Each row is a point on a landscape with many valleys, with its height.
A ball rolls from a point to the lowest of its 3 nearest points, and stops where none of them is lower. Distance is the straight distance between rows; heights are no part of it.
Z963: [123, 127, 135, 124, 151,  96, 129, 120, 143]  (h 220)
Z886: [147, 123, 126, 146,  56, 161, 110, 174, 161]  (h 403)
Z103: [110, 130, 132, 112, 140, 166, 139, 111,  61]  (h 44)
Z980: [ 88,  88, 111, 108, 169, 112, 155, 130,  81]  (h 470)
Z153: [ 94, 100, 134, 117, 174,  89, 146, 121, 115]  (h 85)
Z892: [140, 149, 139, 138, 103, 180, 125, 113, 123]  (h 285)
Z238: [124, 120, 140, 129, 150,  64, 133, 126, 163]  (h 212)
Z793: [133, 119, 136, 134, 145,  52, 136, 133, 176]  (h 219)
Z465: [125, 144, 135, 124, 133, 159, 125, 110, 102]  (h 235)
Z307: [134, 134, 131, 128, 142,  99, 125, 124, 153]  (h 152)
Z473: [130, 149, 141, 129, 123, 174, 128, 104,  98]  (h 324)
Z377: [ 98, 114, 119, 104, 157, 141, 146, 120,  63]  (h 672)
Z239: [116, 112, 144, 126, 164,  68, 137, 120, 153]  (h 262)
Z418: [130, 123, 136, 131, 144,  63, 133, 130, 170]  (h 192)
Z614: [148, 146, 132, 144,  84, 179, 124, 124, 141]  (h 215)
Z379: [127, 138, 131, 123, 148, 124, 124, 116, 125]  (h 414)
Z124: [155, 135, 121, 138, 106,  95, 110, 154, 175]  (h 191)
Z992: [153, 129, 122, 146,  76, 139, 106, 166, 164]  (h 65)
Z920: [ 81,  58,  92, 116, 164, 106, 174, 135,  74]  (h 476)
Z692: [153, 132, 125, 148,  74, 153, 109, 156, 161]  (h 287)
Z131: [134, 139, 129, 126, 140, 114, 122, 120, 141]  (h 223)
Z313: [124, 144, 146, 123, 117, 193, 137, 103,  72]  (h 377)
Z219: [156, 129, 119, 141,  82, 116, 100, 172, 169]  (h 354)
Z63: [130, 145, 133, 123, 137, 148, 122, 116, 117]  (h 360)
Z598: [130, 146, 143, 128, 118, 186, 130, 105,  88]  (h 357)
Z937: [151, 134, 126, 147,  65, 162, 113, 159, 156]  (h 339)
Z733: [102, 114, 133, 112, 171, 102, 141, 119, 112]  (h 124)
Z373: [ 94, 104, 119, 108, 167, 116, 149, 124,  87]  (h 461)
Z814: [151, 146, 128, 144,  88, 164, 119, 131, 144]  (h 180)
Z989: [153, 141, 125, 143,  94, 149, 112, 138, 155]  (h 133)
Z632: [145, 130, 126, 134, 128,  71, 123, 140, 175]  (h 148)
Z400: [146, 147, 130, 139,  99, 161, 120, 118, 135]  (h 211)
Z185: [100, 116, 128, 112, 165, 117, 142, 117,  97]  (h 393)
Z709: [ 89,  91, 104, 106, 160, 125, 158, 131,  68]  (h 474)
Z121: [155, 140, 120, 141,  89, 136, 109, 147, 159]  (h 33)
Z474: [120, 139, 136, 120, 141, 162, 131, 109,  88]  (h 126)
Z868: [150, 138, 122, 133, 122, 108, 115, 137, 161]  (h 76)
Z771: [146, 139, 130, 145,  74, 175, 120, 135, 148]  (h 221)
Z907: [154, 134, 120, 142,  93, 122, 105, 155, 165]  (h 190)
Z35: [140, 144, 135, 128, 125, 144, 117, 116, 132]  (h 326)
Z873: [118, 123, 137, 124, 158,  81, 135, 121, 147]  (h 273)
Z371: [ 90,  99, 121, 110, 174, 105, 149, 124,  93]  (h 469)
Z539: [143, 135, 125, 133, 129,  91, 119, 132, 164]  (h 112)
Z472: [148, 139, 123, 137, 112, 123, 110, 135, 157]  (h 116)
Z232: [137, 146, 144, 134, 102, 191, 127, 104, 106]  (h 386)
Z16: [134, 143, 129, 125, 136, 126, 121, 120, 134]  (h 277)
Z397: [111, 132, 129, 116, 156, 129, 130, 116, 106]  (h 590)
Z32: [137, 147, 135, 132, 117, 162, 122, 112, 119]  (h 352)
Z414: [ 82,  78,  99, 107, 165, 116, 165, 132,  71]  (h 472)
Z53: [107, 127, 128, 113, 157, 139, 133, 116,  86]  (h 657)
Z487: [113, 123, 133, 122, 163,  96, 134, 118, 133]  (h 323)
Z117: [156, 134, 121, 139, 104, 105, 109, 149, 167]  (h 127)

Two balls start at each pair of points below. Name the first point that both come to, or write none.
Z53 / Z414 => Z185
Z873 / Z373 => none
Z63 / Z313 => Z465
Z709 / Z920 => Z373
Z377 / Z371 => Z185
Z980 / Z16 => none
